Each row is a point on a tangle of strands that fork, close into loops and nearly touch. The rows are in no order.
In the rows, 100 means zero.
Two points are linked if the straight distance between their rows is under 106. Some points are linked to none.
Z_356: [120 104  67  67 124  80  87 117  81  87  91 110  57  91 124  86  89 105
 119 107  75 111 101  86  99  79 107 103  65  92  76 105 118  90  94 135
  91 110]
Z_975: [107  83 105 128 109  83 124 109 127  77 104  87 110 103  99 132  93 102
 129 135  55  80  99  44  89 111 140 140 102 103 103  34 112  90  87 124
  64 138]
Z_8: [115  62 102 101 115  92 124  65  85  76 112  83  89 101  78 116 120 168
  71  86 100  86  87 155 144 111  78 111  68  93  67 114  98 107 113 100
  77  84]
Z_572: [ 81  95 117  69 136  76 112 119  86  95 128 112  54  97 101  97 116  89
  85  91 122 116  71 119 123 114 110 113  96  78  90 144 115 130  91  86
 110  75]
Z_473: [ 78 114  85  99 118 116  75 112  54  91  81  90 101  79 155  79  85 100
 110 140 119  75  90 121  98 104  83  80  72 100 120 109 104  89 110 102
 114  97]
Z_686: [ 95  90 119 111  84  85 119 124 161  53 100  80 119 105 117 125 106  88
 127 153  46  75 103  60  75 115 123 124 116  99 116  55  84  86 111 134
 105 133]
Z_122: [117 125  71  97  74 118  76  82 103 139  47 137  92 101  88  70  64  67
 109  74  75 122 139  72  69  57 100  76 100  90  84  76 103  74  88 109
  99 107]
Z_596: [115  84 119 111  62 116 116  59 132  46  86  70 139  90 111 125  98 129
 100 141  67  66 105 116  91 108  76  96 100  93 104  61  92  77 116 110
  99 142]
Z_945: [ 76  96  76  92 121  97  83  94  71  67  69 104  91  84 127  80  88 108
 101 118  83  79  93 129 103  89  51  72  61  80  95 124 108  65 114 106
 115  84]
Z_262: [107 118  91 112  41 126  74  79  78 159  37 111 116  99  98  86  54  93
  90  81 117 110 138 116  64  80  92  59 115 127 117  82  82  77 117  80
 108  95]
Z_294: [104  61 105 113  99  99 130  63 126  63  94  64 120  82  97 129 104 135
 101 133  61  59 100  96 111 103  98 104  75 102  77  34 100  75 109 113
  84 132]
Z_405: [114 120  61  81  98 103  77 102  90 111  61 129  91  94 108  84  70  84
 127  95  66 124 108  84  83  67  93  97  86  76  87  93 121  68  79 125
  79 117]
Z_598: [ 80 133 104 113  92 128  94  78  88  84 115  88 146 101 114  83 107 118
  90 108 106  69 105 113 107 109  69  59 116  79 115 105 105  89 107 112
 107  98]
Z_949: [ 87  89 125  99  67 103  90 127  96  80  69 113 132  82  77 133  91  90
  95 104  83 105  87 145  68  97  68 111  96 101 160 105  95  61 100  64
 117 101]
Z_889: [ 88 115  76  96 150 108  87 111  51 100 127  85  90  77 106  61 115 124
 100 110 102  73  97  79 120  83 118  78  42  92  82  68 112  97  98 136
  94  74]
Z_551: [113 102 106  82  64 100  90 118 106  98  60 128 100  96  96 123  78  84
 110  97  66 127  96 121  70  82  89 120 110  92 127 114 104  80  95  89
 102 124]
Z_655: [ 80 120  86  99  92 131  69  89  75 157  79 117 113  83  72  66  85  79
  93  56 129 123 105 101 102  75  86  67 101  95  99  86 111  87  79  84
 104  76]
Z_910: [120 100  81 124 117  93  92 110 116 100 100  98 104 110 105 108  87  81
 133 122  78  85 121  33  84  93 133 124  89 124 104  60 100  90  73 112
  80 135]
Z_188: [ 96  91 121  97  89 117  98  83  96  91 112 106 133  84  61 117 109 127
  82  75 103 107  90 135 108 104  69 100  99  88 111  95 105  87  88  79
  92  99]
Z_29: [ 99  68 112 102  97 101  94  79 108 114  72  77  68  95 106  97  94  82
  74 112  95  80 127  82 114  90  86 102  66 111  76  60  98  93  78  84
 153 123]
Z_617: [116 100  96 102 114  65 107 140 117 109 119 127  61 134 123 117  91  51
 126 123 108 127  93  52  92 122 138 144 122 114 104 119  96 121  66  97
  92 121]
Z_877: [ 79 104 152  99  45 108 108 101 105  91  70 122 117  92  93 120  95  69
  82 105 112 114  82 162  82 103  71 105 132  78 151 127 101  94 107  56
 134  99]
Z_513: [109 124  75  87  65 112  98  72  95 152  55 111  95 100 102  91  90  91
  97  60 120 161  86 134  96 106  93  81 130  83  54 144 115 108 118  91
  69  72]
Z_77: [ 78  62 108 135 143 101 105 109  95  81 159 100 129  88  50 119 113 128
  96  74 112  86  81  91 112 130 106 118  77 119 112  72  97  95  87  78
  80  78]
Z_70: [101  72 109  69  99  98 110  68  60 106  84  79  42  86 117  98 108 141
  83 117 124 107  57 173 154 100  95 126  72  66  70 103 114 123  99 114
  79 100]
Z_510: [ 74 110 108 100 126 119  85  90  66 103  99  64  89  88 130  72 117 113
  79 117 138  60 107 120 128 105  86  84  82  95 100  98 112 114 108 107
 129  90]
Z_805: [111 130  84  81 109  84  68 156 139 118 101 135 104 122  42  83 112  79
 112  58  66 133 133  60  72  70 104 107 119 113 128 128  96  90  98 113
 104  63]
Z_533: [101  95 110 125  99 103 125  60 110  48 134  65 141 112  98 104 126 155
  81 106  99  55 104 141 128 127  73  72 112  94  93 110  87 104 135 118
  88  90]
Z_343: [ 96 120 119 104  99 106 132  90 103  61 142  77 124 104 105 105 128 136
  80 120  72  62  86 124 119 117 111  80 114  69  99  96 104 117 125 132
  92  99]
Z_587: [104 157  79  79 104  98  65 173 107 131  88 123 117 109  77  78 109  74
 112  77  86 118 125  75  60  77 108  84 113 122 155 126 101  77 119 114
 125  54]
Z_156: [ 81 140 107  82 104 107 105  92  98 108  94 107  69 111 129  60 117  72
  82  84 141 106 101 116 114 100  93  74 134  74  93 162 126 134 121 106
 132  75]
Z_750: [119  73  87 124  95 116  87  81  81 139  84  96  92  87 116 105  66  79
 114 118 140 102 106  73  91  93 127 118  83 139  97  57  86 109  65  63
  96 143]
Z_844: [107 107 110 117  78 110  96  74 120 121 110  97 100 117  93  82 103  82
  80  83 117  83 146  72 102  82  93  79 115 124  94 102  79 120 105  89
 143 104]
Z_285: [112 120 110 119  63 121 100 104 139  81 136  87 188 120  62 112 112 134
 112  84  87 101 111  75  64 116 102  89 147 114 137  81  91  91 122 121
  62 101]
Z_968: [134 127 110  62  88  82 127 100  90 124 116  84  63 113 125 109 126 122
  93  89 113 119  91 110 122  97 131 107 127  98  75 126 119 153 113 121
  85 112]
Z_842: [ 90  38 108 137 135  78 152  98  93  60 103  78  91  98 109 135 100 136
  84 129  84  81  64 111 129 145 104 120  59  88  71  58  85  94 106  89
  91  98]
Z_379: [129 111 113  92  87  94 130  73  97  99 116  74  98 123 116 118 128 151
  78  88 123 100 103 132 125 121 105 102 132 101  83 145 100 146 131 110
  82 108]
Z_920: [ 79  51 110 121 126  73 119 122 151 106  97  78  85 119  69 102 118  66
 100 106  76  84 121  24 101  94  97 111  77 125  72  36  58  80  68  77
 140 100]
Z_382: [ 95 130  92  90  83  91 105 119  90  94  80 103 125 115 125 106 103 116
  92  87 108 110 100 145  87 118  72  70 127 104 128 180  95  91 155  99
 106  63]
Z_443: [ 95 118  82  97  82 104  72 133  94 130  64 125 113  97  83  90  82  76
 101  72  91 114 123 100  64  74  88  81  99 125 137 115  91  72 111  87
 124  77]
Z_274: [ 93  97 157  91  73 111 110  95 106  90 104  91 118  96  84 123 120 110
  71  90 137 110  85 167 107 122  76 113 131  96 135 132 103 124 115  61
 120  96]
Z_32: [ 92 103 108  93 134  67 153 130 100  86 144  84  75 120  90  97 135 101
  92 117  43  72  76  75 121  96 134 106  83  80  66  56 122 115  98 140
  94  84]
Z_357: [131  95 124  82  49  82 112  86 128 132  74 113  30 119 118 103  99  63
  84  89  91 114 134  80  98  72 114 118 112 108  72 102 104 136 100 107
 149 129]
Z_811: [ 93 130 102  95 126  98 120 112 103  80 172 107 123 116  55  96 133 125
  89  83  63  85  82  86 120  98 125  88 112  58  92  96 111 106  90 134
  62  78]
Z_721: [ 85 155  85  88 115 105  98  94  66 107 118  97  86 110 160  56 100  87
 109 120 149  93  85 105 121 107 109  63 129  67  92 146 118 133 114 125
  98  85]
Z_81: [ 81 125 105  77  97 106  91 112 109 110  88 148  81  92  79  84 101  54
 102  74  84 134  86  94  91  75  99 102 119  61 104 118 129  96  72 101
 110  92]
Z_428: [114  82  87 110 114  87 106 115  96 100  86  83  70  99 153 115  84  87
 117 138  93  85 105  61  96 114 121 115  72 124  88  64  99  96  89 111
 113 134]
Z_312: [103  78  93  78 124  92 107  83  59  92  97  84  59 101 106  85 117 157
  73  93 120 103  83 166 143  99  88 110  71  78  67 146 105 125 130 116
  82  73]
Z_439: [119  60  70  97 137  86  96 110 125  93  89  65  90  78  90 109 105 115
 123 100  73  71 128  62  96  76 118 106  46 152  78  48  88  76 117 112
  91 108]
Z_540: [117 115  67  85 136 117  67 143  53 120  99  99 106  72  92  87  96 135
 132  93  94 121  94  86  92  78 133 110  55 110 107  72 104  88 103 128
  50  83]
Z_894: [ 97 102  78 105 106 117  71 116  61 116  81 103 113  75 126  98  73  90
 127 124 123 106  85 105  83  92 103 101  82 119 129  93  94  90  90  80
  89 113]
Z_257: [109 102  99 102  97  90 126  77  87  46 123 122 121 109 104 117  97 133
  97 111  72 102  70 145 114 120  82  97 106  49  85 130  99  93 100 111
  58 105]
Z_792: [ 93  47  94 123 140  86  85 110 129  84 150  97 126 102  24 109 118 118
 114  46  92  91 110  70 106 106  92 113  73 149 104  73  83  77  87  81
  86  81]
Z_927: [ 74 120  78  91  86 111  91  74  66 141  71 101 112  82  97  83  96 104
 103  71 131 150  61 149 110 104  74  77 111  68  81 131 115  87 110  89
  60  52]
Z_542: [111  98 106 102  89  80 111  83 120  94  84  73  57 133 159  88 105  79
  84 124 110  71 133  88 111 107  90  94 110 115  77 133  90 124 126 110
 157 114]
Z_102: [102  65 114 112 116  65 147 105 100  64 119  97  76 117 124 139 104 109
  93 128  85  98  69 102 115 147 108 125  91  85  76  99  91 109  90  95
  89 114]
Z_314: [108  87  77 110 101 122  88  39  77 131  84  83 104  98 100  81  97 140
  85  79 141  93 121 112 137  90  67  84  80 108  65  98 104  99  92  98
  88 104]
Z_591: [115  66 116  98  74  77 109  87 126 120  59  88  30 121 131  94  84  62
  82 115  88  90 139  69 103  87  94 105  83 114  65  75  86 108  93  99
 170 128]
Z_488: [ 80  80 118 123 143  93 107 162 100  70 124 112 112  93 108 133  89  94
 114 131 122 106  63  98  76 158 140 142 105 117 149 106  87 108 102  68
  85  88]
Z_828: [117 137 104 107  60 100  84 130 150  88  95 124 134 131  94 102  94  79
 132 126  55 106 124  65  52  84 110 114 141  98 150 111  84  95 101 124
  95 120]
Z_293: [ 83 103 113 112  70 121  98  66 105 129  52 143  50  92  99  70  80  39
  89  72 124 124  94 123  90  83  95  83 125  88  88 116 100 120  91  65
 127  91]
Z_397: [111  95 113 122  90 111 122  51  91  88 118  67 128 115  99 111 128 164
  72  86 149  81 101 149 134 133  80  97 122 109  95 114  95 127 121  97
  80  98]
Z_577: [ 63 107 115 107 122 101 122  61  62 102 120  75  75 109 135  76 123 104
  76 131 138  61  81 116 152 118  95  90  98  61  72  94 118 126  79 110
 107  97]
Z_415: [ 93 101 104 126 101 120  81 118 101  94 118 111 150  99  63 115  93 100
 114  92 101 101  97  84  74 106 102 111 112 115 144  81  97  83  78  85
  78 110]
Z_694: [105 121 125  74  65  87 109 109 131  81 108 114  79 115 108 116 107  69
 110 119  42 105 100  77  95  89 105 124 121  55 102  84 121  96  70 148
 107 140]
Z_937: [ 94 131 104 107  35 121  87  76 103 135  49 103 129 110  95  85  84  98
  76  72  93 107 137 125  74  90  70  54 128  98 106 111  95  76 135 100
 124  78]
Z_773: [ 72  92 113  88 104  86  99 105 143  81  97 146  63 104  74  83 108  41
  86  83  67 115 104  81  90  85  78 110 100  67  91 124 111  90  79  91
 151  82]
Z_565: [ 97  67  85 126 119 104 111  50 103  85 106  60 113  94 102 100 109 131
  98 115  96  50 116  86 126 100  79  82  63 117  68  57  93  84  98 103
  93 114]
Z_276: [124  66  58 110 127  90  89  95 108  73  91  85 104  92 119 111  82 121
 123 113  84  77 119  84  87  97  92  98  59 144  87  98  73  77 119  99
  85 114]
Z_365: [109 135 105  86 117  96  95 130  87 116 129 112  88 102  80 102 111  87
 126 104  88 114  77  68 110  86 149 125 113  68 102  69 132 112  48 129
  57 117]
Z_554: [116 119  69  95 102  75  90 123 139  67  98 131 112 131 104  98  93  82
 137 119  46 106 115  70  72  93  96 108 123  97 119 134  84  80 102 127
  82 109]
Z_803: [102  88 120 123  58 126 101  58 105  69  79 106 139  91 106 118  76  93
  96 138  86  85  95 113  87 105  69 104 102  73 114  59 101  71  70  85
 102 151]
Z_757: [118  96 127  73  54  77 121 100 134  97  90 101  48 115 132 121 102  68
  92 117  66 109 112  88  98  94  97 121 109  86  80 102 112 112  94 129
 140 136]
Z_663: [ 95 135 105  64 108 115  83 128  84 115 111 115 104  83  76  92 109  97
 104  83  88 121  87  98 100  83 113 104 106  66 112  90 123  97  74 114
  83  97]
Z_897: [107  42  96  98 101  97  83  82 139  90  60  66  79  93  96  94  91  87
  91 115  82  63 143  90  98  76  72  87  56 140  71  70  63  70 112  85
 152 114]
Z_462: [ 99  79 104 107  81 118  77  74  84 144  59 118  75  81  90  89  66  74
  88  82 142 115 108 126  98  79  90  96 100 122 101  95  88 110  88  48
 125 103]
Z_234: [ 93  77  78 129  90 126  95  17  87 120  65 114 102 101  81  78  92 116
  82  57 146 112 102 137 140  97  42  82  93  82  49 111 109  88  85  78
  84  85]
Z_876: [134  88  46 108 106  97  83  80  89  99  67 107  93 108 146  95  58 105
 126 117  99  96 124  84  86  88  85  90  72 129  80 120  84  82 111  99
  89 129]
Z_333: [ 91 101 108 115  66 123 107  37  89  95  93 128 127  90  97 104  78  83
 101 116 109 108  76 116 113  99  75  99 120  47  90  73 110  83  46  82
  77 142]
Z_695: [124 144 105 121  57 123  92 113 124 108 108 111 145 124 109 101  88  86
 117 120 103 101 124  56  54  97 130 102 150 118 142  96  85 113 103 112
  91 130]
Z_997: [129 107  82  92  69 102  97  79 109 140  81 113 115 117  82 104  89 116
  86  43 109 148 124 115  89 104  83  90 127 117  66 144  97 103 126  90
  83  78]
Z_935: [ 90 108 116  62  68 110  81 128  88 129  53 110  86  69  95 112  84  74
 102  92 100 135  70 153  83  78  95 108 108  88 142 112 113  90  99  71
 115 102]
Z_665: [ 87  68 131 128  83 107  97  84  97 123  71 100  68 106 131  97  66  52
  77 129 142  97 110  96 101 121  99 105 107 110  99  78  71 114  72  53
 161 123]
Z_172: [117  96 103 115 104  83 126 101 118  61 127  92 113 113 122 131 108 115
 108 124  86  84  97  84  91 128 115 116 114 114 100 113  87 114 117 104
  89 119]
Z_647: [112  82 104  87 108  65 126  84 105  92 114 121  57 117 110 120 109  93
  91  85 106 121  88 104 122 113  95 122 110  90  63 150 107 126  91  86
  98 109]
Z_215: [121  86  81 124 126  83 127 120  81 112 116  87  94  94 125 131  95 122
 129 117 109  95  89  61  99 112 165 140  93 142  91  67 109 129 117 107
  57 118]
Z_165: [111 103  87 100 121  83  66 163 153  96 123 114 128 120  36 100 117  98
 130  67  68 113 130  62  71  89 108 115 112 151 144 119  78  87 108 108
  87  71]
Z_605: [ 75 116 115  82 110 112  83 102 104 104 104 101  88  86  87  72 116  73
  77  91  93  84 113  88 109  79  82  83  91  80 103  91 118  94  81 103
 151  91]
Z_511: [128  75  57 119 116  99  96  49  78 112  90  89  89 107 132  95  82 127
 107 102 132  89 122  85 119  94  85  93  70 127  57 114  89 104 101  92
  81 121]
Z_779: [ 65 128  99 109 117 105 103  99  75  78 115 101 123 117 126  78 108 112
  90  97 135  78  97 144 112 127  63  59 119  85 121 170 100 101 138  97
 108  54]
Z_948: [ 96  62 118 117  89  97 102 102 161  75 118  73 132  97  70 114 119 102
 101  98  89  74 127  77  83 100  93 101 101 148 109  75  62  92 123  92
 129 102]
Z_911: [ 77 108 111  95 125  98  96 143  89  86 123 116 105  96 118 110  93  77
 113 126 124 104  69 116  85 130 113 114 108 100 143 131  95 105  95  70
 101  86]
Z_442: [ 77 108 102  73 115  88 102  84  95  89  98  98  52  90 107  67 113  76
  81 107  77  85 102  82 124  76  83  81  74  54  61  77 142  90  69 130
 142 101]
Z_623: [129  97 101 110  87 109  76 123 102 140  87 113  94  98  91 107  73  69
 113  99 123 118 121  71  69  84 143 127 110 148 128  77  83 117  79  70
 107 129]
Z_549: [119 114 100  90  70 102 117  71  97  83 101 126 129 106  93 125  89 122
 107  96  85 136  75 126 101 107  86 109 133  55  86 119 107  92  84 103
  48 125]
Z_648: [ 99 117  65  59  98  88  84 131  40 114  66 104  93  83 124  93  86 133
 116 103  94 146  64 150  91  93  98  90  76  81  98 145 103  79 143 120
  54  59]
Z_281: [113  75  86  83 133 105  67 138 118 106  91  76  99  66  60 100 109 112
 111  74  75  86 134  77  87  69 108 106  47 152 111  52  98  76 111 105
 115  91]
Z_866: [100  86  95 108  86 102 107  50  88 109  96 119  83  95 122 102  75  72
 110 113 130 119  71 112 123 104  92 109 115  72  73  98 107 109  56  78
  83 136]
Z_615: [104  32 102 110 110  80 105  94 154 108  85  68  88 105  70 107 109  83
  98  96  86  75 145  54  93  82  95 104  65 162  66  54  55  85 100  75
 136 108]
Z_723: [ 99  77  97 134 137  90 118 141  96  87 133  97 120  84 104 138  92 125
 115 114 123  93  83  76  89 138 158 140 110 144 132  86  98 123 136  89
  74  92]
Z_594: [100 107  79 115 114 101 113  86  64  52 119 102 126 107 135  96  90 142
 104 131  89  79  79 143 111 122  84  75  87  73  93 136  87  95 127 122
  66  88]
Z_390: [ 89 120 114  97  79 116 103  72 119 120  72 129  54 106  95  59 114  58
  71  56 117 121 112 102 105  80  90  75 127  79  68 135 122 131 104  98
 138  82]
Z_767: [ 67 129 112  84  81 123  93  86  77 138 107 103 142  82  63  93 106 112
  90  63 129 137  63 153 115 108  73  77 127  63 113 106 117  88  86  83
  76  61]
Z_826: [ 81 132  69  84  91  94  86 117  69 135  63 102  84  86 141  82  79  66
 129  99 140 140  59 136  88  96 100  78 113  91 132 157 102 104 124  80
  91  66]
Z_3: [ 87 106  80  86 142  90  92  80  69 109 106  83  60  88 102  54 116 107
  86  96 112  80 115  70 130  68  89  76  53  87  53  80 128 100  79 123
 123  86]
Z_232: [ 78  99 112  58 108 102 102  86  68 101  98 106  55  69 101  85 108 108
  86  98 102 120  56 147 137  89  91 102  85  42  79 106 134 111  82 114
  93  92]
Z_501: [ 76  67 121 102 115  97  80 131 152  90 101  94 102  92  50 100 114  66
  94  99  65  84 124  60  85  86  94 117  79 115 113  54  74  73  75  87
 148  95]
Z_245: [ 98  42 105 118 133  82 123  86 100  49 127  87 103  88  65 126 115 146
  81 100  76  79  79 136 130 123  81 112  51  93  72  82  85  85 103  88
  84  81]
Z_206: [ 96  91 112 128 105  78 144 122 135  64 117  73 114 110 136 132 106 104
 111 145  81  68  99  53  87 136 135 119 124 122 112  70  88 109 141 114
 112 113]
Z_552: [ 92 120 140  79  70  92 125  98 117  92 113 112  70 119 141 109 107  63
  90 118 116 109  86 117 110 122 103 107 146  67 103 144 115 133 101 104
 129 114]
Z_628: [102 137 107  82 114  86  95 132 120  81 128 115  93 115  84  96 120  78
 117 114  48  91  98  56 100  87 126 115 113  65 109  83 122  97  67 144
  88 109]
Z_602: [ 80  84  93 102 106 116 103  43  88 114  64 111  62  90  89  77 112  98
  82  57 148 129  77 153 139  95  59  97  99  67  55 138 124 115  91  77
  91  74]
Z_40: [ 80  66  98 147 144  90 124 118 100  82 166  88 135  94  80 120 107 140
 101  85 123  70  87  78 112 138 136 112  98 146 119  75  96 112 145  93
  87  66]
Z_385: [104 112  93 113  63 123  80 106  82 123  68 103 139  94 105 104  72  96
 104 102 114 102 110 115  64  92  90  82 106 130 145  98  87  80 109  79
 109 111]
Z_60: [ 80 110  76 108  95 109  85  82  95  80  76 102 134  97 105  83  88  99
 103  99  78  78 113 113  94  86  47  55  89  91 108 111  95  54 113 106
 114  87]
Z_185: [ 92  68 133 118  99 111 107  89  98 130 112  86 100  88  77 122 109  87
  76  93 139 101  96  84 108 110 113 124  96 124 103  62  96 118  63  54
 120 116]
Z_708: [ 98 128 117 121  78 128 103  93 121  79 131  78 159 102 102 105 115 117
  98 111 102  69 112  83  85 112 102  79 133 111 132  87  95 104 122 113
 105 109]
Z_545: [ 87  98 143  81 109 107 116 105  87 108 125  67  90  88  96 113 131 124
  74  93 149 102  72 159 129 125 115 114 118  98 118 126 107 149 111  79
 101  83]
Z_772: [116 118 106 113  56 116  83 111 135 123 126 102 164 129  56  97 101 114
 102  55  98 114 135  74  61 101  97  88 137 135 130  95  76  94 115 103
  98  86]
Z_724: [125 100 107 103  79  76 127  86 113  82 116 113  84 130 145 124  95  88
 105 119 111 110  97  95  98 126 108 117 137 104  89 151  92 129 107  97
  99 132]
Z_789: [130 103  71 112 132 107  92 124  77 116 100  92 111  78 102 114  91 133
 143 106  92 100 102  58  94  85 163 128  72 122 106  47 115 102 104 132
  38 118]
Z_267: [127 113  82  77  79 105  75 117 104 149  94  95 135 108  66 105  93 131
  95  40  91 140 133 105  76 101  92  91 103 133  94 113  99  81 122 100
  80  73]
Z_280: [131 101  86 104  66 113 103  48 100 128  79 122  97 106 107 101  71  91
 103  92 108 121 114  88 101  82 103  99 117  92  72  91 100 105  74  93
  80 146]
Z_224: [101  80 101 132  84 116  84  58  80 136  77  99  89  93 124  86  60  66
 100 121 165 100  99 113 101 100 102  98 109 123 102  84  76 120  75  47
 118 126]
Z_599: [ 73  81 160  84 107 113 100 153 111  98  98  87  93  72  95 133 111  82
  79 112 112 113  77 122  89 133 113 135  96 104 147  84  99 107  91  58
 145  98]
Z_392: [ 94 132 123  78  65 115 117  71  98 111 102 108 124  97  92 108 105 110
  87  84 120 139  64 155 116 112  87  92 153  51 100 129 116 115  96  91
  70  96]
Z_342: [ 92  92  89  97 152  66 122 124 107  76 159  96  90 113  52  95 137 112
  95  88  61  80  91  70 117  93 124 104  78  93  72  91 101 106  91 122
  78  69]
Z_898: [121 103 123 119  63 120 104  98 115 111 102  94 122 101 106 119  95  90
  98 114 118 100 113  77  70 104 128 119 127 130 128  80  90 123  97  86
 106 141]
Z_250: [ 83 108 105  51 132  85  98 108  80 113 103 110  39  79  81  74 126  99
  79  69 113 130  80 114 127  76 102 101  80  66  70 119 142 122  86 111
 116  74]
Z_270: [ 93  69 121 133 132  77 105 142 129  54 127 128 122 117  65 143  98  91
 113 114  91 115  80  83  76 148 110 152 111 109 138 113  82  91  80  65
  78  93]
Z_951: [ 92  99  93 119 118 116 103 106  65  78 129 106 132  83 106 111  91 127
 115 122 111  96  64 119  98 122 118 108  90  94 117  90  94 101  97  98
  55 102]
Z_44: [ 86  73  71 140 140  86 108  60 109  72 139  66 120 118 113  81 113 111
 106 113 117  38 124  65 125 113  79  61  85 138  61  96  70  91 107 101
 106  90]
Z_984: [121  75  97  71 126  70  95 152 152  66  96  84  89  88  69 123 120 111
 126 101  34  93 116  80  84  83 130 130  84 130 103  83  88  87 122 128
  87 100]
Z_516: [ 71 103 130  96 120 105 114  76  76 126 134  76  83  99  96  89 131  99
  75  97 160  89  79 118 145 114 102 101 113  86  90 107 113 139  76  78
 110  86]
Z_82: [112 124  86 100 107 106  66 145 126 123 140  98 150 125  47  89 115 117
 116  43  94 114 130  61  79 103 111  88 118 145 127  98  90  87 113 112
  85  68]
Z_446: [106  83 134  62  89 110  82 141  98 115  71  89  76  64  92 128 100  99
  87  95  97 120  89 136  85  93 107 133  86 121 131  97 109 106 104  71
 131 111]
Z_848: [ 62 136  99  78 116 104  95 129  79 103 106 124  97  93 120  80  99  66
 112 105 128 112  67 125  94 103  96  81 116  77 136 151 114 101 104  82
 110  64]
Z_275: [ 79 108 108 104 122  95 134  79 106  58 166  87 122 112  70  88 138 125
  77 107  62  55  83 104 135 103 100  68  99  53  74  87 101 101  98 133
  87  79]
Z_148: [141  89 114 102  60 105 113  67 121 117  96  99 109 109  82 128  99 114
  91  85  97 116 121  85  91  88 110 122 115 115  92  89  91 116  89  87
  88 143]
Z_664: [110 131 117  75  97  86 136 103  91  92 133  84  75 115 122 101 133 117
  84 111  76  82  89 106 124 101 122  93 110  72  79 103 126 134 108 142
  97 107]
Z_126: [106 114  67  76  75  94  83 119  58 126  36  91  91  85 152 103  76 110
 120 110 120 131  79 150  84  94  89  84  97 108 120 154  98  85 144  95
  86  88]
Z_145: [110  76 125  92  92 112  77 130 142 116  81  80  95  75  57 113 107  83
  95  88  64  90 138  70  75  67 116 126  72 134 120  37  92  87  92  91
 140 115]
Z_579: [ 77 118  72 112 131 103 101 109  44  77 129 106 128 112 127  73  96 138
 103 111 122  88  80 143 110 122  83  61  84  85 109 161  87  97 141 115
  69  47]
Z_252: [ 97  90 100 123  95  96 104  89 101 101  90 103  77 116 157  96  74  56
  99 144 118  87 110  70 101 124 101 100 100 107  91  93  85 104  78  90
 140 132]
Z_327: [113  94  73  91 136  91  98 119  56  91 101  84  67  81 137  84  98 121
 115 131  82  83  92  83 110  88 132 102  37 103  76  65 112  98 109 144
  86 103]
Z_522: [100 125  65  71 132 101  73 154  38 114  99 103 104  80 105  75  96 133
 119  95  96 130  82 116  89  87 113  90  59  99 109 120  98  85 129 128
  61  52]
Z_158: [ 96 121  86 110  84 107  87  79 123 114  82 154  73 111  87  60  81  37
 109  87  75 108 129  47  83  60 105  89 113  74  82  83 108  90  63 113
 122 109]
Z_574: [ 96 113  79 127 119 103  92 115  95  69 123 101 139 112 126  99  95 109
 115 114 111  75 104  95  81 125  86  76 106 132 132 135  79  90 128  94
  99  88]
Z_273: [107 136  78  82 119  75  83 143 112  80 103 149  83 120 100  88  91  71
 135 113  57 121  93  72  87  90 113 115 117  68 118 127 124  88  73 140
  72 103]
Z_959: [111 126 102  84  96  99  85 110 113 115  96 115  76 102 101  77 102  58
  99  99  86  97 127  57  90  69 113  97 101  94  99  83 111 101  79 116
 142 111]
Z_992: [114 117 102  88  79 129  74 105  92 158 103  95 130  93  61  93  98 115
  87  49 124 128 121 100  94  88 102  90 110 124 109  83 102 102  92  89
  97  92]

How many points has the smallest loop of links through each point below? Write none if it is on no loop.
Z_945 -> 14
Z_250 -> 12
Z_379 -> 6
Z_826 -> 11

A tip is a point with one link. Name the tips that can be reached along the links from each point below, in the order of the rows.
Z_314 -> Z_721, Z_773, Z_552, Z_602, Z_44
Z_274 -> Z_937, Z_599
Z_522 -> Z_792, Z_270
Z_992 -> Z_655, Z_382
Z_397 -> Z_32

A fork is a point with three links, a tip a point with one. Leave the first point through the second and follow the links. Name the first fork or tip that comes.
Z_44; Z_565 -> Z_898
Z_655; Z_992 -> Z_382
Z_598; Z_708 -> Z_385
Z_314; Z_511 -> Z_628
Z_501; Z_145 -> Z_602
Z_510; Z_577 -> Z_599
Z_215; Z_789 -> Z_488
Z_935; Z_551 -> Z_473
Z_102; Z_842 -> Z_724
